Each row is a point on a landscape with many valleys, with its height.
From any point a ball rolls to the lowest of the 4 points nearest to it. It stops when none of these is lower. Distance is the straight distance between rows; heights are no part of it.
Sud: [101 134 155 118 152 117 174 178 148 167 146  70]  h=557
barem: [147 138 104 134 115 134  96 107 141 108 144 165]  h=488
til: [147 115 121 171 119 125 105 110 131  56 166 198]  h=661
zada: [166 132 108 134  95 139  95  82 136 131 130 170]  h=456
tanib: [116 140 131 129 159 127 166 163 139 148 134  98]  h=829
Vuzo: [120 141 125 135 153 131 161 158 139 141 137 112]  h=727
zumu: [120 122 122 168 133 121 125 145 126  62 148 150]  h=598
zus: [122 136 143  72 128 137 129 125 105 169  67 100]  h=725
lider: [142 135 100 149 110 138  92 109 133  88 158 184]  h=595
Tava: [148 109 128 187 124 117 116 134 138  36 174 182]  h=614
Vosi: [115 137 147 117 148 126 172 169 138 153 133  90]  h=673
voves: [105 120 117 162 160 129 158 154 124  93 138 136]  h=658
vib: [140 126 133  94  86 133  89  92 113 163  94 125]  h=629
tonaf: [ 83 111 142 157 156 125 172 181 126 105 183 111]  h=321
vudap: [112 102 146 182 165 115 175 177 127  74 194 137]  h=562
Dugap: [ 86 125 172  98 157  95 183 195 136 182 109  39]  h=476
bof: [156 139 111 128 108 129  98  98 149 127 122 155]  h=509
Bog: [132 126 136  80 107 133 101 104 112 164  79 108]  h=518
ror: [140 139 111 124 122 125 114 120 138 119 114 128]  h=559
riv: [116 132 155  93 138 132 161 146 122 168  96  98]  h=334
Mami: [124 137 131  62 120 134  98 101 103 183  69  91]  h=519
Muzop: [123 138 106 139 144 123 127 128 130 107 128 132]  h=531
rikav: [158 114 131 109  75 144  85  69 118 163 103 158]  h=538
rebo: [107 131 117 165 152 134 133 145 123  77 146 142]  h=644
fusa: [157 133  89 165 107 137  82  73 120  91 157 196]  h=423
Ruz: [143 132 134  86  89 140  82  77 116 170  93 113]  h=515
boros: [117 114 132 184 153 122 162 160 123  63 165 148]  h=808
dofas: [112 112 136 175 160 127 163 163 127  84 162 141]  h=596
nofop: [162 123 121 115  94 136  93  82 148 146 116 157]  h=492
garef: [127 129 103 146 120 129  99 126 140  85 144 153]  h=242
vurod: [ 89 127 150 120 166  99 179 205 144 156 136  48]  h=550
dunib: [123 138 140 112 147 131 158 148 129 152 108 110]  h=556
bena: [155 135  99 143 113 142  89  85 133 112 151 181]  h=440
Peg: [133 124 122 166 121 124  99 117 130  50 164 177]  h=275
lur: [142 107 132 202 154 110 165 181 133  44 185 155]  h=669
tok: [ 93 138 170  74 135 135 167 150 120 178 101  71]  h=60
Rigu: [138 134 111 125 136 125 133 131 142 130 107 124]  h=547
fupu: [134 129 127  66 101 139  78  88 106 184  83  96]  h=363
Mige: [114 134 138  64 135 139 130 122  96 188  72  95]  h=672
piz: [147 129 130 108 114 128 119 121 139 136  98 120]  h=572
Zem: [ 94 131 174  90 145 123 176 164 133 177 112  56]  h=295
pimo: [162 119 131 124  84 140  94  67 123 150 110 161]  h=516
Zub: [157 122 101 180 101 129  87  83 108  66 160 220]  h=517
rume: [135 137 120  65 112 134  85  78 110 196  84  85]  h=436
fosaf: [103 136 164  89 138 129 158 147 117 174 100  86]  h=266
Dupu: [117 139 152 107 144 119 173 158 142 161 114  96]  h=561
Gones: [ 83 126 132 140 165 104 172 203 140 153 153  65]  h=563
Degat: [109 129 118 147 159 131 156 162 123 119 154 120]  h=668
Pebap: [167 116  72 170  89 131  73  47 113  87 143 194]  h=207
tezu: [176 125 100 141  89 134  94  50 128 137 121 179]  h=481
guzi: [101 132 132 139 159 123 167 176 139 140 156  96]  h=728
Detis: [140 123 129 108  99 135 100 100 138 143  96 136]  h=627

Call two points neighbours if one is among the 4 nearest of the other. Go from one point of each pair to the other, from neighbour to neighbour, staying as low as possible. Name the highest point that can't be avoided.
Peg / garef: lider
garef / tok: dunib
Pebap / tonaf: rebo
garef / Pebap: barem

Two balls start at each pair of points below. Name the first point that both come to, or write none.
voves / boros: vudap
rebo / lur: vudap
zus / Vosi: tok
nofop / tezu: bena
bof / Detis: zada
pimo / rikav: zada
